Each row is a point on a landscape with many peaks, with its height.
A climber steps from a point to the highest of its 2 nearest points, and stops where none of them is higher. Distance is the straight distance between rows; heights are no part of it.
lebil: [136 155 135 102 146  96 102 123 100 125 138 123  70 120 145 156 159 127
 111 100 165 132 130 130  76  96 106 110 179 165 142 134]  height 3.80
muv: [113 162 131  63 123  74 120 171 108 103 137 142  82 119 137 115 178 118
 114 130 143 159 118 116  67  89 148 107 165 181 135 141]  height 3.94
vifi: [155  91 149 159  99 159  85 110 160 134 123 160 176 169 187 135 149  84
 159 179 203 100 155 126 147 130  86 143 153 117 100 140]  height 5.41
Tibo: [114 115 120 139 124 117 154 145  99 164 139 185  90 123 137 153 151 121
 117  69 178 134 186 151 175  72  55 131 136 149 143 114]  height 3.83
Dete: [135 134 116 150 169 105  83 124 167  92 121 112 103 171 171 175 118 167
 116 144 121 135  74 150 134 113 152 177 157 137 106 129]  height 6.21
vuneg: [119 106 118 174  96 157 142 121 102 173 144 126 131 108 110 155  99  93
 167 128 176 114 171 161 142 185  69  85 178 125 107 130]  height 1.25
Nitif: [100  85 129 174 114 151 135 153 143 109  77 156 146 174 137 115  96 160
 132 173 134 125 122 151 165 144 157 145  98  93 124 111]  height 4.77
duku: [153  79 118 122  98 114 118 187 108  90 123 159 167 180  79 108 109 126
 162 185 165 125 112 129 122 160 133 102 162 161 107 136]  height 5.08
Mede: [179 103 141 131 127 164  94 111 160 116 127 118 205 172 164 120 126  77
 162 171 167  87 149 113 131 146 124 130 135 137  76 141]  height 5.70
gomi: [105  97 128 116 102 108 112 127 128 107 107 127  70 113 163  99 144 152
 137 148 173 137 101 116  83 113 157 119 167 140 119 124]  height 3.34
Mibon: [139 110 159 113 166 156  73 107 166 117 129 150 124 170 210 137 176 116
 130 130 164  69 172 122 127  87 140 174 124 153  98 129]  height 0.81
kef: [135 130 101 101 117 128  99 152 133 160 163 114  99 108 106 144 170 139
 138 153 145  85  93 139 110 153 140 124 235 154 101 144]  height 4.51
vezi: [139 107 140 139 115 171  94 133 151 141 132 134 125 152 124 159 170 136
 157 178 164  99 124 141 116 168 125 134 212 144 119 133]  height 4.21
zotat: [113 163 145 145 124 137 141 129 138 146 144  97 124 114  67 171 192 118
 123 153 113 148  92 145 135 201  79 107 174 169 164 157]  height 4.37
sepe: [169 189 119  68 133 107  98 175 117 181 183 116 113 169 106 204  86 137
 162 162 162 113 161 181 154 142  82 128 120  73 112 151]  height 4.45
Nutu: [152 133 138 186 110 145 125  59 176 135 122  80 198 135 170 135  95 116
 122 118 102 140  96 127 161 146 155 139  96  86  95 136]  height 2.36
Fole: [120  77 166 100 176 123 129 179  53  79 130 179 113 139 128 111  78 154
 118  90 119  85 195 110 102  93 163 118 111 120 163  81]  height 4.79
kis: [146 100 138 114 156 109 115 146 138  72  65 158 120 171 125 124 160 182
 106 160 122 127  81 109 114 110 193 155 131 163 130 121]  height 2.96
fav: [121  92 101 155  59 118 118 132 131 131 135 173  83 114 128  88 169 141
 121 122 129 157  92  88 125  97  95 161 111 129 141 139]  height 3.70
Gesu: [134 113 104  89  88 123 108 161 158 148 141 151 158 128 163  90  97 125
 151 162 207 146 120 115 146 111 116 107  92  86  79 131]  height 6.02
vodab: [128 142 121 146 149  42 142 147  93 115 106 119  98 120  89 162 105 156
 106  70 122 165  90 149 139  97  98 120 147 161 159 110]  height 3.40
Lolap: [ 97 101 131 167 123 134 147 132 138 133  95 150 120 132 150 138 125 157
 107 121 160 155 140 144 148 135 128 130 111 117 157 104]  height 5.00
kav: [160 119 123 161 121 122 134  89 178 127 100 119 212 140 193 135  99 124
 121 115 141 144 106 131 179 125 135 138  97 120  85 116]  height 2.56
fof: [118  72 153 123 124 135 101 160  80  97 137 155  95 140 121  95 132 115
 142 127 144  73 150 101  74 116 156 114 188 150 148 113]  height 4.93
Miru: [124 165 138 102 138 120 137 151  99 151 132 100 115 138  85 139 129 129
 119 158 135 175 134 156 110 161 102 105  75  85 169 134]  height 4.10
rup: [159 139 129 147  94  95 104 104 154 145 161  96 106 115 105 158 150 106
 122 156 124 161  57 137 148 130  79 146 165 130 132 168]  height 3.68
Vaso: [183 136 149 127  91 110 109 157 103 122 163 153 178 188  89 104 141  35
 146 185 143 158 157 106 105 127  94 110 105 143 129 139]  height 3.43
Sibed: [ 94 132 145  52 155 105 139 171 115  76  99 149 134 115 177 103 144 134
 137 114 160 139 184 100  78 128 128  71  92 178 104  91]  height 3.96
dela: [149 144 130 125 121 166 126  85 173 149 152  65 158 124 169 125 102 117
 132 131 116  90 134 129 146 149 175 122  90  72  72 154]  height 2.09
medo: [177 161 135 142  80 136 104  88 161 163 159  90 140 146 103 124 179  72
 132 185 103 146  86 118 125 135 112 153 138 110 142 188]  height 3.33
luro: [100 119 121 112 174 130 144 115 163  66  44 137 166 123 196 130 119 176
 149 125 170 161 146 107 121 140 131  98  82 169 106  81]  height 2.85
Gobu: [134 154 130 103 129 196 119  98 147 155 142  95 145 150 142 138 106 142
 166 187 110  88 160 145 113 179 164 125  88  55 101 150]  height 2.24
ruza: [123 119 115 161 142  85 127 150  57 117 130 154 103 128 141 143  36 140
 137  85 177 140 159 169 134 109 105  93 137 128 102  96]  height 2.33
rovot: [127  98 121 158  64 174 154 104 138 167 139 128 180 106 111  63 104  81
 149 115 102  78 160 116 149 102 152 129 112  69 122 150]  height 1.72
lis: [148 109 110  90  99 118  99 161 160 136 103 154 147 151 150  82 126 151
 142 181 175 142 107 102 129 101 158 134  79  86 114 130]  height 6.22
Tikur: [ 95 123 100 194 156  97 119 149 107 116 123 149  90 124 147 177  54 166
 137  91 158 139 128 180 167 119 107 138 164 150 123  99]  height 2.37
lok: [114 110 127  78 144 114 149 157 126 108 109 158 155 118 160 112 155 121
 127  91 128 122 153  92 120  94 132 101 131 179 103 115]  height 4.09
ges: [134 135 137  34 195 126 145 115 120  59 123 122 145  64 134 109 111 140
 158 100  95 131 158  87 105 121 171 101  92 185 120  81]  height 4.18
ves: [189 165 125 103 106 126 121 156  87 165 181 154 164 171  90 109 145  40
 131 135 128 132 175 114 123 116  80 107 132 135 138 156]  height 3.57
tavi: [145 188 167  88 125 108 123 125  90 116 169  87 150 124  90 105 159  66
 106 162  59 170 136 107  61 166 142 126 105 106 159 168]  height 3.02
Gaf: [129 101 108 161  87  71 127 127  85 118 124 124 105  86  79 110  78 126
 143 116 127 154  79 128 131 130 130  94 160 142 117 137]  height 3.39
sem: [ 84 144 139  65 146 103 131 147 121  69 127 118 133  76 153  90 132 128
 135 122 122 143 164  87  81 144 182  73 114 174 101 108]  height 3.95
sed: [104 110 171  81  89 156 122 124 130 133 146 120 150 103 170  59 156  74
 120 145 117  98 179  81  79 101 167 109 108  98 133 158]  height 5.54
fikot: [148 114 110 119  93 140 132 140 148 166 149 149 139 128 140 119 149  89
 149 126 165 108 154 130 156 120  98 110 157 129  97 142]  height 1.10
zasi: [102 148 124 132 161  83 126 146 129 134 111 108  82 116 122 204 149 175
  97  92 135 155  96 154 134 108  95 124 167 159 164 115]  height 3.49
roduf: [142 144 130 146 108 153 152 106 157 181 136 154 146 137 129 114 187  80
 105 136 135 167 156 109 166 117  64 147  80 111 178 139]  height 5.82
rebul: [159 120 150  80 181 115  94 107 129  56 106 107 171 156 185 121  80 128
 161 139 156 122 141 116  60 126 155 119  92 146  90  92]  height 4.67
piz: [131 150 113 105 140  78 134 140 146 124  95 102 137 122 141 148 123 176
 107 100 121 156  78 123 146  97 162 129 125 131 106 123]  height 6.60
Banu: [136 156 137 114 124 192 123  99 182 143 117 119 143 134 161 155 194 117
 153 188 162 110 156 119 133 185 108 118 126 108 111 156]  height 6.64
Suto: [110 167 103  51 178  80 152 160 112 104 124  90 106 102 101 187 112 173
 117  93 133 142 111 160 111 161 114  84 128 168 104 116]  height 2.90
Vitif: [127 149 107 113 153  49 106 173 140 117 117 123  82 128 134 167 103 192
 109 101 104 134  68 148 151  68 174 163 147 136 113 133]  height 6.86
fer: [120  70 119 168 105 111 109 118 125 120 117 139 134 118 158 101  67 116
 139  84 133  82 126 119 150  86 159 133 153 129  87 118]  height 4.89
Dofon: [183 137 147 125 154 105  78 100 113  95 137  99 147 166 184 145  71 113
 141 135 160 124 124 136  86 138 143 120 118 131  76 118]  height 4.92
voke: [135 104 158 183 124 167 142 126 149 137 113 175 166 143 128 155 167  90
 134 144 169 141 158 148 163 172  58 119 161 155 149 121]  height 4.95
gatef: [112  87 155 115  95 156 104 135 124 132 122 152 119 138 150  77 157 104
 139 153 144  79 151  86 107 107 156 131 114 100 152 140]  height 5.29
viv: [ 76 130 106 209 114 156 168 106 110 183 155 144  83  90 107 154 113 116
 118  74 119 115 158 167 179 114  75 146 132 107 180 132]  height 2.67
bafit: [ 86 117 118 108 141 162 134 167 142 137 121 159  71 122 125 110 113 190
 124 138 114  68 169 142 143 116 194 140 121  85 137 123]  height 5.02
lote: [141 153 118 147 145  51 104  92 110  92  89  89 120 138 190 151 101 137
 125 111 161 198  86 125  75 100 133 117 119 132 133 110]  height 3.61
bapu: [ 86 146 115 138 152 149 134 170 157 140 147 145  69 118 157 120  95 151
 118 118  96 105 133 153 171  75 184 167  87  62 134 147]  height 4.84
Gibu: [126  54 128 200 115 130 117 135  96 123 127 179  72 134  96  77 120 138
 131 114 117 100  88 114 131  79 149 174 167 148 156 106]  height 4.08
nesi: [116  90 143 203  90 170 132  83 125 145 121  89 145  96 110  90 138  96
 136 145  90 116  95 110  90 163 173 130 174 127 137 126]  height 2.34
sodan: [119 144 119 104 128 171 145 107 210 136  84 124 144  96 149 118 219 155
  79 147 108 125 104  92 156 132 162 150 129 163 132 159]  height 5.60
gizu: [122 136 107  77 142 119 161 177 108 160 130 185 130 126 135 135 152 113
  95  45 140 104 201 131 165  79  83 115 131 164 127 129]  height 3.90
gis: [131 177 136 103 176  84 106 118 118 121 153  89  82 127 145 193 149 158
 109 107 139 139 116 162 109 117 100 131 149 151 134 121]  height 3.64
lebe: [122  94 124 194 104 159 159 152 103 152 128 158 136 140  63 148  95 135
 142 131 107 114 138 166 185 171  97 114 145 119 152 110]  height 2.15
mag: [ 73 154 121 150 165 156 185  79 130 164 130  98 109  80 153 150 150 131
  81  45 104 125 165 135 152 132 105 124 140 135 168 115]  height 2.92
bam: [123  67 156 108 114 151 101 178 106 127 121 189 117 169 129  86 152 106
 143 143 160  60 175 103 108  87 130 120 132 135 159 125]  height 5.10
nuf: [ 98  62 138 192 119 154 149 158  86 136 115 196 110 156  81  90 110 130
 136 125 123 102 173 128 161 110 121 133 119 111 177  96]  height 2.16
Vunes: [121  98 121 106 185 114 118 174  73 101 117 153  91 153  78 154 109 195
 106 115 122 113 143 152 119 141 145 126 164 162 144  88]  height 4.87
gole: [133 106 171 125 163 170 108 107 127  91  94 138 117 168 139 136 156 141
 133 188 152 100 149 122  75 156 141 140 131 144 144 106]  height 0.38
rikib: [113 123 119 123 157 125 147 121 106 129 104 133 121  93 132 138 138 151
 113  69 110 114 139 119 130 115 137 119 170 159 122 104]  height 4.25
Zareb: [145 125 130 103 138 155 122 126 145 142 150 135 140 127 155 144 172 103
 125 115 160  80 167 109 145 115 123 128 192 166  88 134]  height 1.01
Givu: [102 148 142 134 164 124 146 132 105 120 130  88 105 117  63 169 150 149
 126 147 112 151 102 154  97 219  92 106 164 180 169 111]  height 4.06
duv: [120 135 102  74 135 111 154 148 147 131 105 157 153  97 152 103 149 115
  91  40 123 101 157  99 166  61 135 125 126 162 100 132]  height 3.98
miva: [124 126 129 109 183 146  99 161 134 107 136 163  89 142 152 133 108 159
 117 113  92  65 147 133 143  86 193 168 148 127 116 111]  height 5.23
Topu: [122 142 139 124 109 135 147 101 150 156 127 129 185 101 182  77 167  46
 114  88 126 130 166  83 119  87 110 110 110 148 113 141]  height 5.92
Ginim: [113 168 114 120 117 159 156 108 127 155 148  68 147 103  88 151 120 124
 155 158  99 118 141 145 114 208 135  80 137 104 109 147]  height 1.50
gipi: [118 101 111 139 144 113 146 101 132 103  95 104 180  75 163 118  94 121
 144  66 137 118 133 102 124 130 143  86 157 195  62  93]  height 4.63
Nozeg: [112 116 117 116 182 134 145 131 151  64  50 171 161 135 151 168 142 189
 138 114 156 152 139 131 151 159 106 116 119 202 138  71]  height 2.97
gurot: [127 171 134 134 112 146 170  91 162 169 119 128 175 124 162  95 200  60
  78  86 105 143 162 100 137  93  98 153 100 134 147 151]  height 6.16
posor: [160 140 128 126  92 146 124  98 184 154 148 100 161 122 155 107 207  76
 121 155 115 120 100  98 134 115 147 146 165 141 105 176]  height 2.99
gosap: [176 152 150 156 129 149  95  86 123 152 158  93 178 165 163 131  78  78
 137 142 157 137 166 142 107 125 104 114  78  69 105 105]  height 1.43
tebof: [113 141 128 121  92 160 160  94 143 181 138 116 169  93 121  63 152  86
 109 108  73 100 139 106 136 103 158 153 117  91 134 166]  height 1.82
diz: [121 122 121 116 117 188 137 105 207 134  91 124 166 116 162 121 190 135
 106 168 143 112 130 102 164 147 145 132 104 118 114 159]  height 6.05
Fup: [169 167 119 141 161  86  88 122 102 130 153 109 142 179 149 171  55  99
 125 117 151 144 131 168 139 113 104 137 110 115  91 113]  height 5.17
Vagol: [130 166 121 120 133  44 115 131  99 111 101  83 125 119 129 133  88 132
 127 134 148 220  71 133  75 124 127  81  83 121 134 124]  height 3.76
Nilus: [140 171 125 136 107  80 133 104 156 134 122  83 155 130  91 116 157  98
  89 131  73 186  29 100 135 104 130 149 108 126 145 178]  height 3.08
lekib: [137 160 108  87 140 103 157 126 119 145 157  91 164  85  88 135 106 120
 109  71  64 131 103 131 146 151 144  82 143 150  85 141]  height 2.11
Birid: [133 101 122 120 106 134 110 174  89 129 148 130  93 118  73 111 126 128
 148 150 124  90  97 117  97 139 165 118 222 139 133 126]  height 4.73
lefan: [105 101 125 201  86 177 144 108 129 167 135 138 100 129  86 128 134 140
 155 151 107 103 135 132 162 152 124 141 148  83 166 130]  height 2.01
zoveg: [120 126 136 101 178  97 129 179  83 112 123 181  86 151 136 139 106 171
 108  87 129 121 172 140 118  69 142 142 107 122 157 104]  height 4.88
vis: [122  76 115 161  95 112 141 157  69 130 123 173 113 129  93 109  68 116
 155 113 172 122 155 152 131 137  97  76 141 141 127  99]  height 2.28
Fariz: [ 85 117 114 128 131 132 159 138 173 129  82 132 130 109 153 157 133 187
 124 137 158 154 108 145 153 163 133 110 115 118 134 129]  height 5.21
Zatu: [123 155 110  90 176 163 150 121 134 125 135 117 118 101 106 182 177 136
 139 115 124 109 142 125 141 183 111 112 156 184 123 112]  height 3.32
Dules: [133 119 136 100 177 176 102 113 171 130 124 164 122 131 191 167 177 128
 127  94 166  56 190 112 161  88 111 153 144 185  92 106]  height 0.91
lapok: [133 105 113 139  75 140 129 145  93 167 167 165  82 130 131  93 122 108
 169 127 174 117 176 118 106  97  77 123 109  89 157 127]  height 3.69
rano: [104  61 117 172 109 126 143 131 142 130  93 190 122 122 110  76 123 161
 115 109  95 100 103 103 164  60 165 177 120 116 151 119]  height 4.23
Vuz: [146 134 141 139 145 123  95 106 154 103 113 122 122 176 170 147 119 144
 118 172 123 134 100 140 133 126 156 174 107  95 121 129]  height 5.81
veb: [116  79 106 182  54 139 127  88 148 151 145 111 121  80 141  79 132  97
 149 117 118 110  90  95 125 116 135 137 164 124 121 147]  height 2.55
Fusig: [110 108 118 152  82 102 134 116  82 130 146 145  78  89  86  99 125 109
 133  96 133 137 104 125  97 113 108 110 158 152 149 132]  height 3.50
Pev: [128  70 124 154 102 128 120 148 132  91  78 148 152 167 114 105 107 156
 147 190 156 149 105 139 118 171 140 121 144 139 116 131]  height 4.85
zuk: [112 108 118 123 144 117 139 118 160 101  69 139 180 138 189 127 113 158
 119 105 136 145 129 119 155 119 142 119  78 140  92  97]  height 2.72
sep: [159 151 122  90 160 114 127 139 115 121 156 114 142 155 116 128  98 143
 122 107 118 102 141 145 141 131 148 133 113  99 101 135]  height 2.50
tabel: [136 148 136 117 160 124 152  98 130 103  69 128 152 134 125 105 172 152
  81  92  49 133 125  93 112  83 164 171  85 136 162 125]  height 2.31
mufu: [176 178 154  78 167 127 138  96 127  98 110 120 178 152 120 102 180 100
  78  99  48 142 130  85 114  91 149 164  97 149 150 137]  height 2.51
nogov: [206 126 143  81 171 115  90 155 116  95 150 146 122 192 118 133 132 139
 112 116 112  80 132 118 134  98 162 162 165 151 104 133]  height 2.68
lide: [ 94 161 149 101 148 167 161  85 134 137 128 110 131  83 165 111 160 114
  95  71 100 107 177 102 114 125 131 132 102 114 144 133]  height 3.13
Bobu: [121 157 117  96 186  92 154 132  92  95 137  67 132  90  75 183  55 170
 128  84  97 140 109 157 114 172 122  94 111 139 117 102]  height 3.00
div: [123  78 128 190  85 129 119  84 116 127 121 158  87 128 118  76 163 127
 130 122 105 134  87  82 108  89 115 176 130 118 172 135]  height 3.88
ror: [109 137 116 125 138 106 136 149 126 128 119  95 136 148  76 187  76 168
 148 194 140 143 116 191 132 215  92  89 130  92 139 140]  height 2.98
liran: [129 113 110 150  78  98 120  99 149 154 146 120 108  89 142 119 134 108
 125  91 142 119  90 113 149  74 123 153 179 139 116 152]  height 2.66
zinur: [172 115 122 102 144  94 115 175 111  85 104 152 139 181  88 115 137 154
 103 133  88 116  87 108 133  82 173 156 144 157 140 131]  height 2.82
Nufo: [ 65 170 133 179 139 146 183  89 113 175 139 113  84  92 120 165 147 130
  92  77 116 138 145 156 148 123  84 136 111 108 199 127]  height 2.77
duge: [120 154 115  88 110  87 132 152 179 121 116  98 148 114 134 135 158 133
 109 155 132 171  71 119 140 137 149 109 133 161  96 149]  height 6.24
vapi: [134 187 106  76 137  93 163 133 109 146 147  75 178  92 130 147  81 115
 107  67 100 156 120 139 141 136 116  92  95 112  87 140]  height 2.22
vil: [ 97 121 129 221 111 160 135 117 149 169 172 157  90 115 162 132 105  98
 136  88 118 119 149 161 183  74  93 192 130 112 142 123]  height 2.58
gik: [150 172 154 106  97 135 132 143 114 133 139  98 152 142  82  89 137  85
 143 198  81 170 134 110  82 164 159 108  80  82 149 157]  height 2.76
muba: [145  99 141 108 175 116 133 180  50  89 142 154 120 159  65 119  80 156
 118 113  78  99 151 129 120 129 173 122 140 118 152 100]  height 4.74
lonen: [167 173 130 143 156 104  83 126 119 165 177 126 122 168 150 178 104 100
 114 113 161 154 142 155 152  68  65 159 108 108 115 119]  height 5.33
Dodi: [119 110 114 176 127 123  92 143 154 119 134 150 127 147 185 124  44 135
 145 151 154 120 127 160 166  96 148 158 107  95  74 120]  height 5.18
kefa: [149 146 151 178 134 130 132  77 122 147 121  98 150 145 149 134 109  91
 130 133 132 169 125 144 110 150 112 111  87 109 145 128]  height 1.59
meza: [165 124 174 139 193 178 111 109  95 110 149 143 109 177  94 147 114 124
 144 144 101  79 193 149 110 152 115 153 125 137 151  95]  height 0.10
meb: [185 104  86 117  88  96 107 162 101 133 155 172 138 153  88  92  77 110
 147 114 129 113  90 108 164  88 132 133 134 133 106 136]  height 2.30
Fafi: [103  66 106 183 101 140 148 165 106 129 114 196 121 139  85 124  91 156
 142 105 145 116 145 165 185 128 110 123 148 128 146  99]  height 2.23
nov: [124 134 107 147 143 133 125 138 162 141 133 135 109 144 129 120 109 163
 105 131  72 110  95 132 184  74 191 192 102  76 141 150]  height 4.64
gapuf: [126  96 124 121 129 107 111 126 157  86  69 114 121 125 156 126 147 188
 120 141 137 133  71 106  98 121 178 139 178 178 103 118]  height 3.17
vap: [162 123 135 102 107 151  92 136 187 118 117 126 160 186 162 135 128 153
 141 208 161 113 112 130 146 143 168 150 100  73  96 147]  height 5.78
Monu: [115 131 126 154 112 182 138 105 103 169 148 100 127 110 108 147 106 113
 180 154 142 111 173 162 103 218 111  70 161 113 118 118]  height 1.34
patag: [ 96 136 149  92  94 123 136 109 125 137 148 117 156  80 181  53 147  48
 117  98 113 129 177  70  94  72 125 117 114 110 131 160]  height 5.73
lona: [124 116 120 114 182 164 148 140 152 101  99 166 138 105 102 170 158 169
 131  98 139 124 141 128 167 161 101 129 159 207 133  79]  height 3.12
Temot: [105 147 125  97 138 107 153 158 152 110 100  89 156 124 101 162 104 183
 123 186 130 155  76 166 135 213 123 106  88 113 126 131]  height 2.81
nidi: [138  71 123 161 114 133 111 127 168 133 130 153 153 147 195  93  89 121
 146 116 151 103 137 121 166  66 154 155 100 104  90 118]  height 5.03
tuta: [129 169 135  86 178 150 142 144  92 129 152 104 110 133  41 182 144 135
 156 156 113 123 158 165 104 223  95  96 148 157 148 126]  height 3.81
zibe: [107 101 132 114 166 159 136 100 113 108 112 116 143  74 171 121 104 136
 138  67 125  74 165 102 115 123 153 102 150 157  95  72]  height 4.44
teso: [123  99 178 158 140 168  95 109 144 107  84 161 109 188 157 109 178 146
 114 175 147 104 147 121 105 111 155 173  98 114 175 117]  height 0.56
vovus: [149 189 118  74 134 130 136 171 117 174 163 109 117 151  87 190 130 128
 142 158 144 123 167 171 128 170  80 100 110  91 136 153]  height 4.32
ruda: [120 130 141 113 122 140 152 117 144 126  80 153 141 121 119  76 168 146
  81 126  74 135 118  91 129  79 187 153  84 101 178 140]  height 2.14
Kos: [134 152 159 170 125 110 129 107 148 145 135 100 126 136  95 176 157 125
 102 161 126 173  61 155 154 155  76 150 142 128 176 161]  height 3.97
tarun: [140 111 155  52 177 125 123 112 131  44 113 108 177 121 142 102  90 113
 188 124 129 115 158  97  97 133 169  94  95 200  77  77]  height 4.42
vuk: [113 108 112 155  54 122 135 133  72 144 174 148  72  87  91  81 108  86
 163 111 158 130 138 107  96 116  75 102 128 109 142 133]  height 3.59
Lom: [123  93 105 149  89 140 151 155 174 134 105 169 114 130 106  98 138 185
 118 143  94 116  77 116 202  98 170 178 101  99 142 136]  height 4.40
gitez: [130 146 140 124 184 127 149 113 144  82  78  97 147 147 103 165 121 185
 119 169  95 164  91 140 136 189 151 135  76 140 159 110]  height 2.53
Bos: [ 88 112  89 121  74 104 167 147 199 152  96 112 139  79 139 113 145 166
 125 155 150 170  82 118 171 147 137 117  99 103 124 151]  height 5.47
nir: [ 45 159 135  97 127 122 185 153 122  90 108 120 123  53 138 114 127 156
 132 107 112 159 153 103  98 163 160  59 115 170 105  93]  height 3.79
vobe: [159 161 138 160 137 145 116 106 150 174 156 138 129 171 141 167 157  99
 106 134 167 160 169 152 162 114  57 152 102 100 152 125]  height 5.53
loro: [147 120 107 125  92 129 117  95 193 153 137 122 121 102 185  98 175 102
 102 104 128 109 110  95 167  69 149 170 162 126 104 157]  height 2.80
rasi: [143 144 126 140 158  85  73 117 140 123 133  95  84 136 143 182 123 162
  97 106  99 114  55 142 126  88 168 172 193 153 121 126]  height 6.56
potu: [143 176 123  62 140 149 124 142 155 119 135 100 117 125 100 132 197 138
 113 183  94 116 111  96 113 171 177 131 136 144 115 167]  height 4.61
let: [127 138 120 120  77  94 136 146 128 135 149 124 117 114  57  90 169 126
 113 145  79 186  55 100 107 116 116 151 102 134 160 159]  height 3.36
Zib: [120  69 131 170 111 109 125 104 104 115  99 121 170  76 148  92  55 115
 126  63 111 103 117 111 133 103 175  98 177 146  80 100]  height 4.78
lobi: [ 63 143 135 124 137 152 167 111  94 124 128 102  99  74 131 131 142 148
 127 107 120 155 163 133  75 185 136  69 127 147 144  98]  height 3.60
Fasut: [125 170 126  84 126  84 126 172 114 129 127  85 134 143  98 124 104 139
 112 162 130 204  84 141 106 131 129  96  71  92 140 128]  height 3.92
Mipor: [112 141 145 155 119 133 155 150 144 125 125 168 127 121 101 176 201 114
 112 147 147 171 118 143 155 168  42 117 148 159 178 145]  height 4.71
muzas: [139 160 150 116 123 104 130 105  79 140 157  99  94 126  81 106 163  98
 104 148  84 172 107 122  73 132 125 146 120  99 197 165]  height 3.30
gotab: [108 115  77 117  52  92 135 124 163 151 140 117 111  76 147  97 116 142
 138 119 154 177  70 101 152 106 110 130  96 104  94 144]  height 5.69
ranin: [114 117 130 183 102 166 144 101 112 162 146 101 127  96  58 115 126 115
 143 130  85 118 108 133 123 169 146 116 167 100 158 148]  height 2.13
fere: [117 135 124 191  89 115 133  96  88 167 161 133 103 123  71 102 110 104
 122 105 114 177 111 124 111 118  53 149  74  84 186 131]  height 1.91
kosu: [141 127 130 118  93 168 105 120 160 120 123 111 173 159 162 129 136  99
 167 193 157 103 153 122  98 181 130 104 141 113  92 161]  height 6.09
panum: [111 118 108 144  84  80 101 120 124 115 125 134  65 105 148 117 164 152
 126 130 167 178  57 116 106 101  98 143 140 148 145 134]  height 3.53
zum: [166 158 132  77 121 148 124 124 136 130 144 100 161 152 124 107 108 123
 144 191 101 126 130 130 105 166 178 108  81  63 105 152]  height 2.48
poroz: [ 76 121 108 246 169 160 124 133 149 152 146 137  77 104 169 170  94 125
 130  95 129 143 143 187 173 122 102 179 143 107 144 132]  height 2.49
zogu: [121 125 126 124 178 167 139 118  89 114 148  91 119 108 107 170  59 157
 179 129 121 100 160 167 122 196 129 106 142 139 109  73]  height 3.29
lizen: [123  97 144 195  99 152 157 128  77 148 129 164  98 149  71  88 128 127
 120 124  95 151 141 132 132 122 102 148  79  85 208 118]  height 2.04
kaz: [184 178 138  93 141  86 117 109 138 128 131  92 156 156 134 125 169 103
  85 130  90 176  84 107 102  95 139 155 102 124 143 161]  height 2.78
favup: [ 66 138 164 102 155 171 159  81 105 135 135 100 108  56 167 123 154 107
 112  82  99 117 189 101  70 157 140 110 142 136 153 110]  height 3.35
nazu: [ 80 122 107 215 191 123 110 149 159 109 131 147  97 125 184 199  79 151
 139 103 151 154 105 208 179 120  97 170 149 124 132 124]  height 2.43
feruv: [154 141 137 187 100 115 118  70  94 158 135 117 136 141 111  99 122  78
 116 129 116 208  92 110 100 127  71 144  73  97 173 129]  height 1.78
Vuzal: [162 138 117  88 141 100  96 170 105 118 153 131 110 184 106 183  80 159
 157 184 170 113 125 187 128 154  98 116 152 103 102 135]  height 4.62
pudog: [137 141 119 128  85 110 127 112 101 146 166 129  70 125  69  96 175 119
 112 138  93 142  81 103 100  97 114 166 125 109 178 172]  height 3.58
Tisa: [136 128 113 140 102 139  98 132 181 133 134 116 138 148 183 138  61 154
 152 183 166 115 113 167 157 129 161 161 110  62  75 150]  height 5.38
dud: [173 132 114  76 108 100 135 159 100 139 159 133 146 130  98 105 113 115
 118 114 106 104 127 126 136 103 149 122 138 110 108 152]  height 2.39
beb: [142 154 121  85 179 171 121 114 123 134 163 104 116 104  84 182 125 142
 178 135 129  88 160 159 131 185 108 123 172 168 122  89]  height 3.55
gaz: [126  91  75 117  45 119 132 161 137 150 146 160 137 109 131  60  90 114
 159 131 153 146 106 102 155 107 123 107  90  92  87 134]  height 5.86
ven: [144 146 134 115 145 123 155 105 114 125 121 105 174 117 139 127  76 125
 127  82 101 137 149 133 139 132 145 105  72 109 103 112]  height 2.35
Roseg: [121 156 132  77 129  92 125 143 150  88 112 103 107 129 137 122 206 134
 107 159 117 156  96 102  71 136 170 129 145 168 123 146]  height 4.17
negi: [ 82 151 111 105 143 154 152 144  95 137 133  93 100 107  82 173  80 186
 157 150 136 110 151 183 105 222 103  75 129 108 126 114]  height 3.15
lodud: [118 140 133 124 153 107 139 110  88 101 129  75 132 107 119 149  36 168
 142 114 122 123 109 176 115 176 144  93 128 122  90 112]  height 3.14
fakol: [144 174 137 112 128 134 151  99 127 132 152  49 165 115  99 147 122  95
 123 147  66 140 107 127 103 189 139  92 110 110 119 151]  height 1.71
geku: [150 143 135 125 107 125 136 161  90 162 161 176 129 158  89 118 166  63
 119 103 147 144 178 124 116  91  64 133 130 154 162 129]  height 3.66
tel: [ 99  99 135 194  79 143 117  89 122 144 149 151  54 110 171  68 138 127
 130 115 110 132 116  88  83  69 119 186  86  86 154 132]  height 3.67
dubun: [131 122 158 152 174 206 120  99 129 120 116 140 109 163 112 163 148 141
 140 161 122  95 164 135 118 187 124 149 133 138 154  86]  height 0.22
piza: [152 185 119 104 104 106 144 122 123 138 155  71 188  95  89 110 117  73
 107 121  60 150  99 118 135 141 150 114 127 124  90 188]  height 1.94
ripi: [150 106 120 124 147 124 103 157  96  90 133 138 138 185  95 159  99 151
 157 186 171 125 134 169  97 196 111 113 167 162 118 122]  height 4.83
feze: [143 169 121  84 144 158 139 112 202 119 125  94 164 113 119 140 203 128
 109 155  83 124  90  91 136 168 160 133 138 179 109 158]  height 5.09
difa: [137  76 172 177 136 182 107 114 155 100 105 186 190 173 149 144 160 106
 147 162 183  99 172 142 145 179  70 132 162 145 122 112]  height 5.15
kuz: [127 121 119 170 103 134 117 125 139 147 144 141 121 125 157 160 122 119
 150 140 198 129 142 164 162 144  64 127 169 107 105 133]  height 1.18
tid: [133 133 108 127 111  35 124 149  77 109 121 104 108  85  81 136  68 131
 123  85 116 171  52 124 123  99 120 101 142 139 120 138]  height 3.31
Gib: [145 121 134  80 202 119 124 162 110  78 111 169 106 168 121 150 125 168
 124 112 130 102 173 140 126 123 140 150 125 168 130  86]  height 5.01
Bona: [125 113 171 133 171 158  75 107 149 105 108 148 100 165 200 117 166 121
 113 139 131  66 156 117 100  77 168 171 104 118 147 121]  height 0.70
gira: [113 124 139 145 116 135 138 140  74 180 175 175  85 126 136 116 145  94
 141  91 173 128 207 132 137  83  48 127 117 119 161 117]  height 3.77
Nal: [121 119 115 157  74 157 164  90 165 161 115 132 147 113 114  67 151 125
 102 133  72 110  99  98 159  97 175 161 106  76 154 157]  height 1.95

Where does a climber stop that starts at each point below?
dela => beb
poroz => lok
ges => gurot
Dules => sep
kef => gurot
rovot => pudog
tebof => pudog
Gaf => lok

Call two points neighbours if one is among the 2 nearest of the other. Go from one point of each pair to the other, from neighbour to neighbour, staying as high as possible. Name the lowest point that can't be avoided.
sep and duku => meb
lis and zotat => Roseg
pudog and sep => dela
Vitif and duku => Nitif
Vitif and lis => vap
